Each row is a point on a tangle of strands that fork, close into loops and nearly touch. The rows are in no order.
In the rows, zero is written as 128.
Points whose rows are less than 132 apart are linked; no others are. Some points are linked to none.
biket: [178 182 133 179 143 113 136  79 159 114 160 123 125 139 126  92 150 136
  77 148 150 149 112 120]
Rud: [110  75 169 131 178 115  83 152 107 124 150  86 143 159 120 105  88  96
 123 113 192 104  91 131]
sofo: [118 116 161  85 120 118 118 157 150  88  86 129 135  89 101 128 104 145
 128 135 129  71 131  92]
rudo: [186 186 138 163 129 119 106 132 133 130 125 149 115 141 163 103 154 103
  55 132 140 148 136 134]
pavuf: [113 150  88 149 133 190  98 162 132 114 141 169 187 169 127 161 122 176
  79 122 152 183 109 142]
vidan: [ 99 141 160 145 174  99 176  81 119 102 138 148 105 132 165 146 143 153
 176 149 123 116 172 129]
zep: [131 151 164 138  51 160 118 128 151 149 110 155 141  79 151  75 105 139
 123 132  84 147 153  99]
guv: [130 197 133 134  91 116 115 163 116 106 114 127 150  83 172 125  98 118
  61 130 130 133  78 149]
Kefup: [118  87 133  87 187 136 101 101 141  86 110  95  71 171 161 120 114 143
 129 154 122 177 137 154]
takik: [102  71 151  78 150 187  88  64 154 126  97 143  90 157 171 115 119 155
 129 106 153 138 123  78]
ligu: [165 169  95 129  97 148 133 124 147 173 169 116 130  85 102 173 103  92
 107 147 109 155 134 158]
Bav: [145 165  85 137 102 100 121 124 144 102  90 134  97  64 129  77 143 139
  58 108  82 142 138 134]
zizal: [154 124 144 109 148 103 150  65 168  91 166 161  97  98 140  99 227 154
 119 155 160 125 115 166]
Defum: [155 159 146 165 155 154 177 145 112 172 101  93 180 116 111 147 160 112
 139 123 143  74 117 118]
vulo: [153 124 110 169 116 109 158 147 147  86 154 135 112 123  85  96  95 135
  79 130  84 160 159 109]
nar: [ 95 141 124 103 140 128 124  81 138 116  88 108  87  65 136 119 100 163
 144 126  81 120 148  78]
tural: [110 137 145 130  99 145 182 130 122 127 104  95 149  91 128 104 167 158
 163 169 132 115 110 151]
Kizuz: [117 153 182 106 137 145 122 172 109 175  64 135 104 152 161 123 132 117
 155 122 157  90 160 162]
kek: [132 136 171  87 152 118 109 165 125 150  83 181 116 116 122 148 165 137
 141 149 134  62 171 154]
Kire: [ 97 135 135 135 205  98 128 128 129 133 119 185  71 147 152 141 116 148
 175 137 142 100 201 125]
based: [119 126 109 150 149 142 148 126  99 133 110  75 137 157 146 135 103  93
 192 106 130 152 119 105]
gup: [142 105 136 132 146 101 153 108 180  94 177 154 147 121  94 112 190 101
 101 157 164 105 147 157]
Kep: [166 144 118 125 105 122  86 158 156 123  66 160  98  95 116  82 136 125
  71  79  85 113 158 100]
Zaf: [141 121 163 128 109 174 148  66 134 158 146 110 113 108 117 139 125 119
 203 160 123 110 175  94]
ludil: [120 168  88  97 123 134 111 108 154 113  61 113  91  37 121  93 119 176
  98 120  88 108 133 126]
Bopin: [158  86 138 122 152 109 192 119 106  85 143 122 135  81 134 156 180  96
 107  94 114  96  87 154]
manun: [172 105 134 119 105 125 187 115 122  95 154 108 112 120 158 161 111  67
 118  98 114 145  72 154]
firo: [ 87 120 174 124 168  60 109 138 119 111 178  85 104 178 150 102  79 100
 157 125 165 131 124 110]
budo: [135  95 133 147 185 108 136 148 107 120 128  45 129 120 103 122  94 110
  74 119 149 107  77 128]
Vasal: [155  76 148 150 117 172 174 120 142 145 155 120 133 154 107 113 120 124
  89  73 115 149 139 101]
zoka: [ 77 115 133  85 181  54  85 116 125 113 138 138  91 152 134  96  81 114
 137 120 177  90 148 100]
zuf: [162 150 135 151 222 156 145 140 116 128  80 106 166 133 120 185 162 101
 140 107 168  83 141 103]
zub: [ 58  77 124  99  92 121 140 136 111 136 134 137 163 142 145 128 118 145
 118 115 120 139 111 142]
Dufat: [127 160 133 135 138  95 138 183 105 193 152 134 178 137 131 137 102  76
 131 110 169  93 100 145]
Zuke: [131 178 128 146 156 170  96 184 104 188 134 130 153 120 116 162 103 106
 150 121 196 133 128 149]
mabuf: [111 107 104 142 215 135 108 129 143 144 106 167  86 152 110 114 132 152
 157  95 156 123 196  93]
Tiza: [126 126  74 142 167 132 116 148 129 188  92 119 119 139  86 132 158 124
 168  91 130 117 195 109]
nuvev: [123 128 104 134  61 101 142 103 135 141 143 192 133 119 127 117 156 141
 180  91 103  97 173  81]
loson: [162 217 131 153 115 123 111 146 118 159 110 121 134 119 151 129 166 111
  81 160 150 134  87 168]
Redal: [146 141  77  84 100 142 101 112 106  98 125 151 122 167 110 176 127 142
 134 165 113 141 120 136]
Podef: [ 93 114 142  88 146 145  80  81 146 141  95  89  96 111 147 118  84 139
 102 110 111 117 123  93]
sapaz: [ 98 153 106 143 187 145  78 142 114 125  95 175 128 188 130  96 125 155
 122  55 187 141 109  54]
zinu: [123 155 137 138 172 136 104 168 134 166 151 148 127 131  96 118 119 115
 114 143 165 129 182 169]
rava: [114 111 171  95  44 132 129 178  88 137 113 129 132 149 119 100 111 161
 119 162 116 115  60 157]
bez: [181 113  67 104 124 135  80 136 125 108 152 178 148 187  93 176 164 117
 104 125 154 139 127 140]
naf: [130 129 135 187 168 132 158 176  71 190 160 103 178 157 145 155 108  66
 118  84 171 111  59 149]
Dil: [132  84 136 152 120  97 170 111 139  98 188  92  96 110 102 133  77 132
 110 134  70 168 132 141]
napi: [106 148  96 159 182 164  96 118 165 181 179 164 122 114 116 144 126 128
 106 126 157 177 185 120]
boba: [149 139 128 161 225 178 115 158 111 181  82 120 118 154  98 176 172 117
 140 100 130 126 168 113]
torug: [114  81 102 117  92  97 102 106 138 166 172 170 139 153 112 126 151 110
 185 118 104 139 193 115]
Bigum: [129 168 137 166  72 138 132 167 107 112 113 123 181 136 171 134  77 120
 116 114 127 148  72 103]
runan: [154 107 151 137  94 115 171 123 106 110 142  76 113 124 128 151 102 127
 121 141  80 151  66 129]
tevut: [133  92 103 113 170 125 105 102 145  80 148 121  81 170 114 114 142 140
  70 124 113 172 111 121]
lebes: [108 131 136 173 123 154 169  93 155 159 185 162 118  89 121 166 126 181
 133 161  77 128 194 109]
Loka: [148 130 139 158 124 132 150  89 126 182 194 119 117 119  72 138 112 149
 165 166 107 127 176 104]
binis: [119 152 115 140  74 118 130 113 126  92  98  99 121 153 174 112 158 129
 208 153 100 161 126 133]
Fesi: [145 135 155 127  79 113 114 135 165  54  92 141 125  98 113 122 100 151
 136 147  82 116 123  76]
muf: [143  88  98 117 120 131 128 115 128 169 134 124 135 158  70 110 159 109
 177 103 140 118 167 141]
paned: [136 151 100 135  87 144 166 119 118 135 125 109 163  58 129 161 159 141
 147 153  99 124  80 158]
nogup: [150 151 122 129 131  84  81 110 122 138 166  78  99 118  92  82 120 103
 160 174 155 123 129 128]
telod: [109  80 126  87 166 134  99 154 123 137 127  90  87 156 130 182  90 113
 127 129 116 160 121 158]
Gagi: [108 137 185 101  87 163 143 126 109 158  63 103 111 111 171  89 143 146
 157 145 139 101 108 169]
buv: [103  87 102 139 162  93 102 132 169 103 152 130 132 166 135 123 120 102
  94 112 142 179 151 129]
regu: [164 154  98 125  79 126 132 142 153 125 154 133 178  90 107 178 109  84
 156 172 106 130  99 139]
lut: [ 93 115 154  93 129 105 102 165 132 119  78 157 177  81 102 130 163 135
 143 145 148  54 128 137]
deraz: [151 106  85 129 126 180 167  83 125  98  97  74 122  56 102 113 136 158
 104  96 129  91 109 125]
mopu: [123 131 155 126  56 121 142 167  88 102 134 120 166 156 155  82  86 115
 123 127 156 100  55 148]
ged: [ 77 116 121  94 102  69 104 140 104 115 135 139 106 110 139 103 101 173
 103 142 123 117 113 148]
tokeg: [144 138  94 128  99 170  97 180 138 105 144 199 197 195 107 145 146 117
  85 111 162 147 121 155]
lis: [114 144 108 164  71 105 172 133  88 144 130 101 156 158 177 119 115 111
 203 124 100 143  99 130]
zere: [178 133  85 140 100  92 114 165 160 104 127 184 112 125  75 113 118 116
  60  97  92 126 162  86]
tetev: [125 149 172 158  77 141 150 109 178 152 145 155 148  47 123 139 109 146
 126 152  83 123 164 101]
Ref: [124  96  88 108 111 107  98  96 111  95 133 137 134 166 127 187 160 151
 142 137  82 157 106  85]
dite: [153 125 181 101  84 140 136  86 153 107 136 169 125 106 135  88 221 157
 144 143 156 104 112 151]
vebo: [143  99 130 104 167 134 179  91 126 100 121 120  98  65 120 126 167 158
  97  99 123 102 113 132]
Gosor: [123 155 120 149 116  79  94 120 128 112 159 167 171 170 112 191 183 143
 136 151 118 132 118  80]
sepet: [114 136 150  88  87 117 143 138  63 134 127 139  82 139 144  94 100 163
  94 144 113 124  85 193]
Dimo: [ 83 156 106 126 119 153 103 185  95 136 120 141 163 185 157 143  90 145
 105 110 155 176 100 177]
pege: [102 131 120 127 117  85 155  77 133  88 151 156 128 127 148 131 183 138
 179 114 121 117 152 102]
Vub: [ 93  83 110  81  92 137 110 150 125 148  99 101 124 132 141 141  95 100
 138 124  89 165 103 170]
dopo: [137  92 130 127 150 180 158  99 117 166 142  68 132 142 136 161 108  81
 208 121 145 132 168 120]
Ler: [ 86  78 155  60 159 116  96  82 125 120 104 148  71 186 182 126 127 159
 149 143 127 140 126 132]
Fari: [121 161 126 140 118 155 145  95 117 130 124  86 144 141 146 126 154 155
 191 213 129 162 120 157]
giluk: [140 108 138 172 153 160 175 145  79 160 147  63 161 130 124 111 109 104
  81 127 159 114  65 157]
mavaz: [131 136 148 130  83 162 104 155 167 101 104 127 130 130 156 129  73 127
 128 130  78 173 149  84]
Lovev: [138  92  95 148 147  94 161 156 159 103 171 130 165 138 116 120 145  79
 115 115 142 132 155 153]

How many points has the smallest loop of links through each point below? Write - if it is on no loop.
muf => 8
lis => 18
telod => -

A piece is two or more points that can be reached from each other along the links. Count, over all rows, the pieces, the separate loops (a circle has one, a figure eight two, a Y none), the forks (points with three links) and the tips (points with one).
pieces => 5
loops => 2
forks => 3
tips => 9

A tip is a point with one link. Name the tips that can be reached along the links from each point below, in the order of the rows.
Vub => biket, deraz, dite
mabuf => Defum
mavaz => ligu
giluk => zoka, napi
bez => Gosor, Dimo

Name the points in between on the shortest way along the links from the first point to the second, in order.
sepet; gup => ged zub Vub telod Kefup tevut buv Lovev
zub; manun => Vub telod Kefup Ler takik Podef nar ludil Bav Kep zere vulo Dil runan
Loka; ligu => Zaf dopo based lis binis Fari tural paned regu
telod; rudo => Vub zub ged sepet rava mopu Bigum guv loson
